A landscape with many valleys, sampled at points; each row gives a point and its height.
From any point a ball takes the steepest step (drop divided by distance) to one of its 2 nearest points. It stops when none of these is lower. Distance is the straight distance between rows; heights are no part of it.
vup: [  6   9  21  -3  -5   9 -25   5   1  11   5  29   1  -3  -2  -8  -3   0
  -9 -16]  h=668
Tidi: [  4   1 -10  32 -29   9   0   9  19  -1  -9  -6 -10 -13 -22  14 -12  15
 -21  -1]  h=201
Fol: [-13  13  42  -5  11 -12 -19   2  -5   6   4  28  11  -1 -18   2   2  -6
  11  -7]  h=594
vipil: [  8   6  10   5 -26  13 -25  -5  10  -6 -11  -9  -4  16 -10 -17 -14   3
 -10  10]  h=752
kebik: [-13   7  25 -21  -8   8   7   3   0   0   8  13   0  27 -18  -7   5  14
  -1  27]  h=437
Fof: [ 14 -11  -8   3   2   5   5  -3   0   3  -2  -5   8 -10  35 -11  -6   1
  -7 -19]  h=494
fam: [ -8   2 -41   5   0  17   6   8  -4   6   0 -17 -32 -11 -20  36  12 -14
  10   5]  h=373
gunip: [ -1  13  12 -20 -18   9 -16   0   2  -9   2  13  -8  39  -9 -23   2  12
  -3  31]  h=809
mimif: [  3  -1  10  -1 -13  23  -2  -3  13  11  -7  -7   4  -3  -1  -3 -16   4
  -5 -14]  h=470
Gik: [-29   1   2   4  15 -13  19  -2   5   8   4   1  -2 -29 -20  23  -9  12
   0  -9]  h=667
Kopil: [ 18  -3   6  -1   1 -18 -12 -26   4 -27 -18 -10  19  31   7 -23   5  -5
  -2  13]  h=252
lave: [ -7  -5 -10  15  13 -11  -8 -13   3 -13 -15 -30  15  -8  -9  11 -13   0
   1 -19]  h=404
nipa: [ -2   6  21   4  19 -21 -17  -7  -5 -10   2  16  12  -4 -12  -1  -3   2
  -5 -12]  h=666
bated: [  9  -5 -24  -4   9   0  22  13 -12   4  17   6 -12  -9  24   2  10   2
  -6  -1]  h=460
timi: [ -8   7   9  -3   4  -9 -31   3 -12  -2   3  15   3   6 -23   7   3  -5
   6 -11]  h=466
Kaz: [ -9   5  -8  -1   3   3   5   5  -2   2   9  14  -6 -11 -18  10   0  12
  -6  -1]  h=465
mabir: [-11   6  -9   4  -5  18  -3   5   8   5   8   9 -19  -8 -28   5  -7  19
 -14  -5]  h=488
kopus: [  4  -5  13  -5 -29  32   7  14   0  25   3  -3  -7   5   7   2   8  -5
  10   7]  h=399
puvo: [ 12  -3  25   5   6 -13 -26   1 -16   2   0  -4  21   3   1  -2   3 -22
  16 -25]  h=625
soke: [ 17 -15 -23   0  10   0   9  -6   4 -12  -6 -17   1  -7  37  -8 -15   2
 -10 -22]  h=472
Zoma: [  2  -6 -20   5   1 -12   8  -8   3 -23 -10 -30  11  11  -3   5   0   0
  11  18]  h=381
zepaz: [  3 -10 -12  -5   8  -7  10  -9  -3 -18 -10 -25   8  19  15  -5   2  -6
  10   6]  h=360
bamu: [-20  -5  18  27  18 -29  -6  -9   0   4 -12 -18  16 -21 -27  16 -14   3
  15 -12]  h=655
kiro: [-24  -2  26  -7  25   8   0 -13   7  13 -12   2  13 -17   7   1 -16   1
   4 -25]  h=583
zug: [ -5   3 -13  25 -20   5  16   3  24  -9  -4   0  -3 -14 -16  11 -18  22
 -27   3]  h=153
Dupuv: [ -4  -6 -28 -22  27 -18  14  10 -34 -13  11  -8 -18   7  19   6  16  -9
   2   1]  h=792
gub: [ 25   5   8   7 -37  10   1   8   2   1   7  -8   0  21   2 -19   4   1
   2  27]  h=715
Biz: [ -4  11  32   4 -12   7  -8 -28  27 -10 -15  10   1   5 -15 -23 -21  24
 -28  12]  h=103
pob: [ 23  -5 -18   8   9   1 -27  -9  -2 -12 -12 -11  11   5  15 -13 -10 -11
  -8 -19]  h=579
kiros: [  4   0   5 -12  -2 -11 -15 -16   7 -23 -22 -16  16  32  -2 -15  -5   4
   5  10]  h=206
vabag: [  9  14  -9   8 -26  21 -26   3   5   0   2   0 -14   8 -16  -1  -3  -1
  -9   6]  h=302
bova: [  9  -6   3  -8   0   0  21  14 -12  18  22  18  -2 -20  26  -3  12   0
   3  -5]  h=504
pipa: [  7 -16 -30   4  -2 -18  37  12   0  -8  -2 -14   1 -14  37  10   3  -1
   4   5]  h=282
dubad: [  3   2 -22  -6  22 -10 -20 -11  -4 -22  -4  -5   7  13  -3  -8  -2   0
 -11  -3]  h=542
Kos: [ 21  -5 -15  15  -2  13 -23  -8  -5  -3 -20 -30   5  10  14  -2  -5 -30
  13 -15]  h=618
Ganev: [  2   2  -3  13 -16 -19   8  -8  10 -19  -8 -18   7  10 -25   5  -5  10
   2  20]  h=413
Dekop: [ -1  -9   0  -1 -28  21  25   9   5  18   5  -7 -15   2   2   2   3   1
   9  14]  h=426
zit: [ 13  -5  -3  -8  -7  19 -15   5  -8  21   4   7   1  -1  15  -6   2 -11
   0 -14]  h=547
rusut: [  2   7  27  -7 -16  -2 -12  17 -21  12  15  17   4   8 -17   3  22 -19
  15   9]  h=753
Fedu: [ -4  -8 -45  -1  24   0  17  -2   1 -15   0  -7 -10  -5  11   3  -5  16
 -15  -2]  h=420
vubo: [-29  -4 -18   4  -1  -3  33  13   7   9   9   4 -10 -31 -17  28   3  10
   2   6]  h=681
fas: [ 12  -3   8   5   6 -39  17 -22   6 -32  -9 -13  24   9  -4 -10   4   9
  -4  20]  h=327
Vitan: [ 2  1 11  3 -8 -8 15  2 -4  1  9 -7 10  4 -5  5  4  5 17  9]  h=387
gezo: [  8  -7 -21 -10   6  10   0  -4  -5  -8  -7 -17  -2  25  23 -10   7 -10
   7   5]  h=334
zos: [ 22  -5  -1  15  11 -13 -33  -8  -2 -15 -10  -5  18  -7   7  -8  -8 -11
 -12 -32]  h=600
telaz: [  7   6  11 -19  19  -8 -26  14 -20   9  15  39   0   6   8   3  18 -13
   7 -13]  h=550
Fizag: [ 10  -3  13  -3   0 -23  15  -9   3 -20 -10  -9  25  10   9 -14   2   6
   5  13]  h=309
raroz: [ 10 -11 -22   5  11   3  15 -12  17 -13 -10 -10   4  -2  30 -13 -11  14
 -22  -5]  h=444
litar: [-14  13  29 -23   2   4 -24   0   3   1   1  24  -1  24 -11  -8  -5   7
   1   5]  h=708
pura: [  4   3   4  -7 -20  22   1   7  -8   7   2 -17  -8  28  -4  -4  10 -15
  18  22]  h=589
Fozil: [ -3  -3 -20  27 -21   7  11  12  16  -3  -9 -11 -12 -21 -18  27  -8   4
 -10  -6]  h=239
pova: [  7  10  12   5  -6  13 -14 -23  28   3 -14  23  -1  -4  10 -27 -19  19
 -35   3]  h=290
lezom: [  1  -6  14  17 -12   3  -1  12  -6  21   7  -1  -3 -24 -17  20   9 -10
  12 -18]  h=325
mana: [  4  -1 -26  23 -18  -7  31  21   2   0  10  -3 -10 -17   0  21   9  -3
   8  13]  h=316
kul: [ 11  -1   1 -14  19  -5   1   9 -21  -1  14  17   1  -6  33 -10   7  -5
  -9 -13]  h=508
vebav: [ 15   2  -8  -3 -13  20 -26   5  -2  11   2  11 -11  13  10 -14  -1 -12
   0  -3]  h=572
fesu: [ -8   3  12 -12 -23  21  -3   6 -10  11  -2 -23 -16  20 -12  13  17 -27
  26  23]  h=556
tozub: [  7 -10   7 -14 -11  14  16   4   0   9   2 -12  10  17  27 -20   3  -7
  16  10]  h=682
kozak: [  6 -13  11 -24   2   9  13   4  -8  15  -3  -6   8  13  38 -14  10 -12
  19  -1]  h=664
moko: [-10  16  35  -7   2  -8  -6   8  -6   7  15  37   4  -5 -10  -7   2   7
  -1   2]  h=606
gazis: [ -5   5  20   3  -9  18   6 -11  17   7   1  14   0  -7  -5  -8 -12  19
 -17   2]  h=541
nuda: [ -6  -5 -25   6   5  14 -11 -14  13  -9 -21 -25   0   3   0   5 -20   3
  -7 -15]  h=296
Nevaz: [  4  -1   3  13 -18  -8  23  14  -3  11  15   8   5 -18  -6   8   4   3
   0   4]  h=357
Nat: [ 16   8  14   0 -15  -7 -16  12 -15   6  16  17   4   5  -9  -4  13 -12
   0   3]  h=742
guv: [  2  -7  22 -10 -16  21   5   6   7  22   0  -2   6   4  13  -8   1  -7
  10  -4]  h=348
zal: [-16  -9  31  14   8 -16 -17  -2  -4  13 -10 -16  17 -17 -15   9  -7 -16
  25 -24]  h=644
vezuf: [ 26   7 -10  -7 -12  27 -39   9  -7  12   4  12 -15  17  19 -15  11 -24
   4   1]  h=591
voki: [-22 -11  24 -13   9  -3  -5  -4  -5   7 -11 -21  15  -1 -16  12  -2  -8
  29  -2]  h=286
rin: [  7  12  25   4  14 -24 -15 -13   2 -14   4  28  14   4 -17 -11   1  10
 -15   3]  h=675
Fufir: [ 30  13 -22   9 -14  19 -12  10 -12  -5   8  -7 -19  25   5  -5  16 -31
   9  22]  h=627
gavon: [ 12  -7   6 -20   5   6  -9   1 -13  14  -3   1   3  17  33 -10   9 -21
  17 -11]  h=647
zuk: [ -6  -3 -17 -13  32 -22  10   6 -27 -14  16   0  -7  -9   8   5   9   0
  -2   0]  h=797
zeki: [  8  -2 -13  13 -17   0  20  19  -4  13  16   6 -11 -20  -3  19  13   2
   0   5]  h=336
liv: [ -6   5  35 -12   7  -7 -30   9 -15  16   3  28   4   1 -12   9   9 -16
  17 -15]  h=581
kudil: [  4   4   3 -18   6 -10  -6   5 -18 -10   7   1   4  24   1  -6  19 -11
  14  16]  h=777
totot: [  8   5 -13  -3  22 -15  -5  -4  -9 -13   7  21   0  -3   7  -9   6  11
 -21   1]  h=245
vedut: [-20  -6  25 -11  21  -4   9  -4  -7  12  -4   6  10 -14  12  -4  -5  -2
  12 -20]  h=561
beve: [ 12  -6  -7   7 -14  16  21  -6  29   5  -2   3   0  -3  23 -23 -16  22
 -21   7]  h=439
Fen: [  0  -5  19 -11   8   1  26   6 -10  18  13   9   5 -24  30  -3   4  -3
   3 -13]  h=524
kebas: [-13   9 -15 -18  31  -1 -21 -13   2  -8  -5  26  -8   4   0  -5  -7  17
 -19  -8]  h=525
fek: [ -3 -11  -2   5 -12  28   1  -4  20  15 -15 -18  -4  -8   3   8 -15   2
  -4 -19]  h=425
Giv: [-27  -1  -1  11  -3  -5  25   9   9  15  -1  -3  -9 -32 -16  29  -7  12
   1  -4]  h=674
tesu: [ 28  -1  -2  13 -17  16 -12   6 -10   8 -10 -25   1  13  16   0  12 -36
  21  -2]  h=646
puzem: [-25  -9   3  -5 -12   7  29   9   5  23   3 -10  -8 -15 -15  23  10   0
  21  12]  h=452
lur: [-18  -2  -9 -21  25   7 -11  -8  -6  -1  -8  -5   2   7  -2  11  -4  -2
   4 -16]  h=394
koze: [  5  15 -16 -22  -2   9 -23   5   4   1  10  31 -14  23   2 -24   2   9
 -10  19]  h=711
san: [-18  -5 -19   1   8  10  11   9   0  17   2 -12 -17 -25 -11  30   7  -6
  13 -15]  h=335
rimib: [-20 -11  -8  13  25 -20 -14 -12  -6  -7 -16 -30   6 -15 -13  17  -8  -6
  10 -29]  h=424
Pemud: [ 15  -4   7  12  13 -21 -25   0 -17  -7   0  -3  16  -5   4  -1   5 -16
   2 -28]  h=616
vozo: [ 16  -2 -25   2  22 -12 -24 -13 -11 -23 -10 -15   3  10  10  -6  -1 -11
  -9 -19]  h=560
Voko: [  0   0   9  10 -16 -11  29   6   5   0   8  -6   8 -10  -5   7   2  11
   3  16]  h=372
mabek: [-31  -6  10 -16  21  -4  -4 -10  -6   4 -17 -16   4   6 -11  12   0 -10
  27 -10]  h=313
Vibiz: [ -3  10   3 -13   1  -5 -10   9 -24  -3   8  -4   0  28 -16   7  23 -24
  26  23]  h=770
Nosa: [ 17  -8 -15  12   7 -23  31  -2   2 -19   5  10   3 -17  32  -1  -2  17
 -23   3]  h=330
nagu: [ -1 -10  22  -1  10 -23  36  -3  -9  -1   6 -10  16 -20  35  -3   0  -2
   9  -6]  h=548
zufod: [-21  -9   9 -22   0  11  15   3  -9  27   1 -18 -12   4  -5  15  23 -20
  37  13]  h=497
Tafi: [ 10   5 -36 -15   4  21 -17   3   3   0   8  11 -19  18  14 -23   2  -3
 -10   6]  h=683
fep: [ -2 -13  -1 -11  15 -26  29   2 -16  -7   4 -12  10 -19  34   1   1  -5
   8  -7]  h=555
Nado: [  0   8 -13   9  -5  17 -19  -1   0  -3  -3  -6 -13  10 -24   6  -5   2
  -4   3]  h=343
moma: [ -2  -2   9   7 -22  21   7  21  -1  28  16  13 -15 -22 -18  18  11   1
  -5  -1]  h=380
Tagon: [  9   4  21   5 -18  13  -8 -19  29  -2 -14   4   5   5   0 -24 -20  19
 -22   6]  h=202
ribe: [  6  -7 -18  16 -11  23   2   4   8   7 -14 -21  -5  -5   2  12 -10  -6
   2 -12]  h=379
gagi: [-16  12 -28   0  -1  -6  17   9 -13 -12  12 -13 -20   7 -29  20  19   1
  13  28]  h=440
Numi: [ 10   5  -2   3   8   5  -4 -25  26  -5 -12  21   3  -2  23 -32 -16  17
 -33   3]  h=358
seb: [  4   0  12  -4 -31  22  -5   0  12   1  -7 -15  -4  19  -6 -13  -7   7
   0  13]  h=768
Ronez: [  4  11  18 -11 -12   3 -20  13 -21  11  11   5  -9  22 -17   6  27 -25
  24  14]  h=761
teban: [  3  -9 -18   6   5  -6  17  -9  18 -16 -11 -17   5   0   7   1 -16  13
 -11  -2]  h=471
Piz: [ -1  -1  -7  10   7 -15  12 -18  12 -23  -8 -14  11   1  -9  -1 -10  17
 -10   6]  h=489
tezis: [ 20   6  -6   1 -19  13  -3  10  -9   2   6  -4 -12  24   4 -10  14 -24
  12  26]  h=613
duvir: [-14   6  12  -1  -4  18   0   1  13   9   3  12  -9 -12 -19   3 -17  18
 -13  -9]  h=514
Pufus: [ -2   3  -4   2   2 -10  -1 -16   5 -21  -7  -1   2  12 -10  -9   0  13
 -10  12]  h=505
kezed: [ -4  19  36 -15  -2 -10 -18  -2   1  -9   3  32  -1  20 -20 -13  -2  12
  -6  20]  h=694
Moleg: [-16   1 -34  -6   9  15  21   8  -6   3  -2 -14 -26   0 -15  25  16 -10
  11  12]  h=396
lil: [  7  11  10  -6 -19   8 -35  -5   9  -1  -8  10  -2  24  -5 -19  -6   0
  -8  10]  h=737
gat: [  8   8 -10   2  18 -15  -1 -14   6 -17   8  27   0  -8  -2 -16  -1  24
 -31   6]  h=205
pubo: [ -3   3  -9   2 -24  18  26  12  12   4   9   0 -19   2  -5   7  -2  11
  -1  23]  h=388
lila: [ 12 -12   9  -9   6 -19   4 -19   2 -21 -13 -13  23  23  21 -23   0  -2
   4  11]  h=285
bot: [ 12  -3  -3   8   8 -27  36  -1  -9 -15  12   1  10 -18  31  -5   6   8
 -11   3]  h=314
zizem: [  9  -9   8   0   2  11   4   3  -3  17  -1   5   8 -11  23  -3  -1  -5
  -1 -21]  h=518
feri: [-17   0  -2  -7  39 -27   8   2 -16 -10  14   7  -2 -21   3  11   1   5
  -7 -10]  h=802
popez: [-13   6  24   6  30 -34   1  -9 -13 -11   0  15  11 -12  -2  -1  -3   2
  -2  -8]  h=658
muson: [-27  -4  -7 -22  24 -34  34  -2 -14  -9  12 -15   2 -14  11  10   9   0
  13  20]  h=571
Sugig: [ -7   6  26  -2  11   1 -12  -1   0  16   1  23   7 -14  -4  -1  -4   1
  -1 -21]  h=648
rig: [  0   9 -26 -21  11  16 -15   4   1   8  12  32 -20  17  15 -23   6   7
 -15  10]  h=697
ritir: [ 18   1   1   7 -21   4  -6   4   0   1   9  -1   2  10  -3 -12   1   0
  -4  18]  h=724
zufu: [  6   5 -17  16 -12   3   6  -4  17 -11  -2   3  -3  -5 -10   0 -12  19
 -26   6]  h=99
sab: [  3  -8 -12   1  -1  14 -17 -14  16  -8 -16 -21   2  16   4 -11 -18   3
  -5  -4]  h=219
betoz: [  6  -7  -5  30 -11 -16  -1  10   3   0  -1 -13  11 -26  -7  18   0  -7
   4 -18]  h=320
giga: [ -4   5   2  11  11  -9 -20  -8   4 -10 -10  -7  10   2 -26  -1  -8   4
  -9 -10]  h=410
siku: [ 17  -2 -22 -11   6   2  -8   0  -6  -8   4   1  -3  20  22 -20   8  -7
   5   9]  h=311
lemi: [ 25  -3 -10  14 -18  26 -13   0   2   4 -13 -29  -7  11   8   2   1 -32
   9  -4]  h=638
kig: [  2   7  31  15   8  -6  -4  -4   3   8   7  23  17 -13   0 -11  -7   6
 -13 -10]  h=632
sol: [  9  -1 -13  -7  10  -2  -9   1  -9  -5   5  13   2   8  10 -14   5  -2
  -7   0]  h=281
vefim: [  0   4  21  18  10 -19  13  -2  -7  -1   9  14  11 -24  -3   1  -6   8
  -8  -8]  h=813
tafa: [ -2   9  -4  12   4   7 -42   3  -4   4  -1  21  -8  -6 -33   6  -5  -1
 -13 -23]  h=408
vizeg: [-15 -14  -8 -22  18 -27  37   1 -16  -6   8 -14  -1 -10  28   2   4   3
   2   4]  h=563
kunul: [ -3  -8  26  -8 -16  10  -1   4  -7  23  -4  -5   8   5  -1   3   9 -16
  21 -10]  h=294
kimo: [ 14  -7 -18  37 -21 -10   1   8  11  -9  -9 -22  11 -15  -4  18  -7  -7
   4  -6]  h=333
zedu: [-12   7  27  -3   9   2   2 -32  26  -7 -18   8   9   4  -6 -15 -22  18
 -19   6]  h=236
sev: [ -8   2   3   3  22 -12  12   1  -9  -3   9  16   6 -26   3   5   1  10
 -11 -14]  h=808
zari: [ -3  11 -11   9   1   6 -33  -4  -3  -6   0   7  -9   1 -28   8  -6   3
  -9  -7]  h=374
fubu: [  3   1  18   9 -13  14  -5  13  -6  26  13  18  -9 -19  -9   7  13  -6
   3 -14]  h=350
Viz: [ -7   4   5   4   2  -7  -7   4 -10   1   6   6   5  -7 -19   6   2   3
   2  -2]  h=449
fumos: [-18  -4 -26   6  -3  10  15  15   1  20  -2 -13 -27 -24 -15  36  13 -15
   8   2]  h=356
Leg: [  7  -1  -3   0  -4   0 -21 -20  10 -17 -24 -23  11  23  -8  -9 -12   0
  -4  -3]  h=132
mavi: [  2   4  21  -9  -9  18   0  -4  17   5  -5  10   5   8   4 -14 -10  11
  -5   0]  h=511
Keku: [ 23  11   9  12 -27   5 -17  11  -7   8  19  12  -5   6  -9 -10   8  -6
  -7  13]  h=733
kofab: [  1  -5   4  25  13 -40  21 -10   5 -21  -9 -10  19 -19   2   6  -7   5
  -5  -4]  h=354
Nefi: [-30  -5  12  15  17 -18   7  -7   9   1  -7 -13   4 -27 -28  21 -13   7
   9 -10]  h=660
Tuka: [ 13  -2 -13  16  -8 -29  11  -9  11 -29 -16 -24  14  15  -6  -1  -2   4
   0  17]  h=397
zeka: [-25  -5   0 -27  24  10 -19  -6 -10   1 -15  -6  -7  13  -9  15   7 -12
  21 -15]  h=351
nop: [ -2  -9 -27 -10  18   3  20   5  -2  -5   4   1 -11  -2  18  -2   1   9
 -10   0]  h=442
sedi: [-18  -4  34  21  19 -32  -7  -7  -5  11  -4  -5  18 -24 -20   6  -9  -2
  17 -15]  h=650
Gumu: [  1  -2  11  29   9 -27   3 -15   7 -14  -8  -7  19 -23  -9   1 -13   9
  -7  -8]  h=363
Miri: [ 14   5 -16  13   5  -8   6 -17  15 -14   2  12  -2 -11  -8 -12  -9  24
 -36  10]  h=157
Dos: [ 26   5 -33   5  -8  33  -9   9  -3   9   4  -6 -31  15   9  -3  11 -29
   8  21]  h=641
Budid: [-15   5  15   5   1  -6 -11  -7  -2  -5  -4  -5   3  -1 -35   6  -6   8
   4   2]  h=433
vos: [ 19  -6 -32  15   1  15 -31  -8  -1 -11 -13 -26  -1  11  13  -6 -10 -17
  -7 -20]  h=599
gofug: [  4  -2 -27 -12  16 -13  16   8 -28  -9  17  -7 -11   7  11   6  20 -14
  15  14]  h=787
Mezak: [  9  -2 -14  15 -20  18  26   5  28   5   2  10  -9 -10  14  -1 -15  24
 -25   6]  h=412
kubon: [ -8   9  22  -5   2 -15  -9  -8  -3 -12   8  23  10  13 -17  -9   0  14
  -8  17]  h=684
Lum: [ -3  14  18 -20  -2  12 -35   9   3  16   9  44  -5   4  -6   1   2   2
  -4 -14]  h=690
moru: [ 16  -3  -9   3   9   9   1 -20  21  -6 -11   3   7  -7  27 -26 -17  15
 -27  -8]  h=405
Bipu: [  7  -3   0  22  -7   1 -14   3  -2   7   2  -4   3 -19 -15  13   0  -9
   1 -25]  h=301
lizu: [-20  -4 -16 -24  29  17   1  -3  -4   5   1   4 -11  -7   2   3   2   5
   1 -16]  h=436
kap: [-11   1  23 -13  26  -7  12 -12  -7   0   2  10  14 -10  21  -3  -3   4
  -6 -13]  h=544
zepig: [ -3   4 -16 -20  17  -6  -8 -20   3 -20 -11  -4   0  19  -6  -7  -5  14
  -8  11]  h=522
Taf: [ -2  13  31   8 -12  -6  -4   2   0   6  15  30   8 -11 -14 -10  -4  12
 -15   1]  h=619
sos: [-17   1   5   1 -24  16  21  20   6  21  12   3 -17 -16 -18  20   5   9
   0   0]  h=406
novuv: [-28  -1   7 -17 -10   0  19   4  -3  16   4 -15  -9  -5 -23  21  18 -12
  30  20]  h=474
febu: [ -7  -8 -33   4  20   6  -2 -17  11 -15 -18 -16  -5  -4  -9  11 -13  11
 -12 -21]  h=355
fibu: [ -5  11   7   3  11  -7 -52   5  -4   1   1  21   0   1 -24   8  -2  -5
  -4 -25]  h=445
mir: [-22   8  22 -31   9  13 -16  -3   5  12  -1  36  -6  16  -5  -3  -6   5
   0  -6]  h=728
geful: [-13  -3 -34  -5  31   3  -1  -9   5 -13  -5  -6 -10  -2  -2   8  -9  16
 -14 -10]  h=391
suzul: [ 21  -8   3  -3  -3  16 -18   2 -13  12  -2 -10   1  10  23  -4  13 -34
  16 -11]  h=628
dipi: [-16   6 -32   0  -7   6  26   9  -3   0   5 -19 -25   5 -14  23  20  -5
  16  33]  h=421
foze: [-16   6  16  17 -22  -6  20   1  16  -2  -4 -13   3  -3 -21  12 -13  16
  -3  15]  h=393
bovi: [  3   9  15 -16   2   1 -36  12 -14  12   9  27  -4  11  -2   6  16 -17
  13 -10]  h=567
Gotaf: [-17  -3  16  -1 -16   8  31  10   5  22   8   5  -7 -21  -6  10   3   8
  13   7]  h=430
fogot: [  3  -2   0   5 -14  -9  39   2   8  -5   9   4   6   1   5  -3  -1  18
  -2  31]  h=390
pugaz: [-22  13  15 -32   9  15 -24  10  -2  15  10  40 -12  13  -6   9   8   4
   6 -11]  h=712
puf: [-24   3 -27   1  -8  14  33  13  13   6   5   2 -19 -15 -15  28   3  18
   0  13]  h=693
Fiko: [-25  -1  27   7  29 -13   8 -17   8   3 -13  -8  16 -23   5   2 -23   5
   1 -17]  h=608
sibi: [ 16  -3 -12 -10   2   9  13  11  -9   8  21  14   0  -4  30 -14   7   1
  -2   3]  h=481
Reraz: [  2 -11  18  12   0 -15 -22  -3  -4   7 -15 -16  20  -6  -4   4  -3 -18
  19 -21]  h=635
zizu: [  5  -2  16 -14  25 -13   7  -3 -16  -6   4  16  10  -6  30 -16  -2  -2
  -6 -12]  h=526
Nisu: [-16   9 -18 -21  21  14 -12  -2   0   4   5  22 -14   2  -2  -1  -4  12
 -11 -13]  h=480
fatu: [  4   4 -37 -15   5  27  -3   8   0   1   4   4 -29  22   4  -8   2  -2
   2  12]  h=669
dute: [  7  -6  17 -19  11  -3 -20   0 -12   2  -4   0  15  13  23  -3   7 -19
  13 -20]  h=663
Nak: [  7   7  18 -14 -32  19  -6   3   8   4   3  10  -8  29   0 -29  -3  13
  -8  31]  h=798
vovo: [  1  -5 -15 -12  11  -9   9   3 -21 -11   9 -13   2  20   8   2  18 -11
  15  13]  h=783
fegit: [ 13   6  -6  24 -35  16 -20   8  12   0   2  -4 -12  -5 -15   1  -7   9
 -19  -1]  h=251
Mezat: [-25  11  29 -29  -2   6  -7   7  -5   5   7  17  -9  24 -26   0   8  12
  11  25]  h=463
nerak: [ 13  -5 -17  25 -20   5  -1   4   7   1  -8 -20   2  -4  -7  14  -2 -13
   2 -14]  h=352
Vam: [  2   3 -11  11  -2   6  25  -3  17   0   5  20  -6 -21   9  -4 -13  23
 -27   6]  h=382
bovo: [  2  -3   5  18   7 -49  26 -12  11 -26  -8 -13  23  -9  -3  -2   3   8
  -6  20]  h=341
Ronaz: [-11  -5   0 -24  -3  21   2   1 -15  17  -9 -18 -14  17 -10  14  25 -27
  31  13]  h=523
nerar: [ 13 -10 -15   2  -4 -20  40   6   0 -10  11  -8   7  -8  33  -4   5   6
   3   6]  h=298
Zum: [  0   2  22 -10 -39  30 -15   5  16   8  -7  -5 -15  28   1 -23  -8   7
  -8  19]  h=785
sodo: [ 28  -1  -2   0 -11  11 -28   7 -15   6   6   5   2  18  23 -15  14 -29
  13  -3]  h=611
lubo: [  4  -7  -2  21  10 -11  -4 -12   7 -12 -15  -9  14  -8  -9  -2 -13   9
  -6 -19]  h=383
Kega: [ -8   1  28  21  24 -41  -3  -6 -13   1   3   7  20 -19 -11   4  -3  -4
   7 -14]  h=654
pavet: [-13  -9  29  -4  -2   3 -12   5 -10  16  -9 -19   6   1 -10   9   5 -22
  31  -9]  h=250
Rodof: [ -8   3  16 -13  -4  -2  13  -2   0  -1   1  -3   7  16 -10  -6   0  11
   5  19]  h=409
galu: [  5 -10 -34  18 -11 -14  39  20   3  -7   4  -4  -3 -20  21  19   8  -2
   4   9]  h=299
beful: [  9   5 -36  -7   6  29   3  11  -7   1   6  -7 -25  28  10  -3   9 -20
   9  24]  h=656
Kedo: [ 13  -1 -19  10   4  -7  29   6  10 -10  14  18  -2 -19  21  -1  -2  19
 -29   4]  h=353
gitim: [  7 -12  14  -6  12  -7 -13  -6  -9   5  -9 -15  16  -3  24  -1   0 -22
  20 -28]  h=677
Lub: [ 10   4  -2 -16  13  -8 -19  13 -23   4  16  28  -3  -1  22  -9  12 -12
  -4 -23]  h=529
linut: [ 23  -6  12  -4 -25   9   6   4   5   3   5  -5   8  21  19 -26   1  -5
   7  15]  h=700
Begen: [ 12  12  -4 -12  -9   1 -24  -2   8  -4  -3  14  -5  16  -3 -20   1   7
 -12  14]  h=725
Gam: [  6  -2 -24  13 -32  11  22  14   3   1   7  -9  -9  -1  -3  15   4   0
   1  16]  h=347
faveg: [ -8  -5 -25  15 -16   9  23   6  19   0  -5 -14  -4 -15  -6  20 -11  11
  -4   0]  h=275
zolu: [-10  -2  11  22 -28 -12  11   0  19 -18 -14 -23   6   1 -27   9 -14  17
  -4  19]  h=411
misu: [-13  -7 -22   6   0   9  18   5   9   8  -5 -15  -7 -19  -3  24  -4   5
   1 -11]  h=310
nir: [  3  -3  30  -3   2 -15  29   1  -8  10  12   6  19 -18  31 -10   5  -2
   6  -5]  h=539

Two balls start at each pair of points below. Name the first point that both come to, or write -.
pugaz, Viz | -
gagi, Ganev | zufu
giga, rimib | lubo

For each start below, name the point where the ball stops.
Mezat | pipa
vefim | kul
Nak | Bipu
fesu | Bipu
duvir | Leg
muson | Leg
lave | Leg
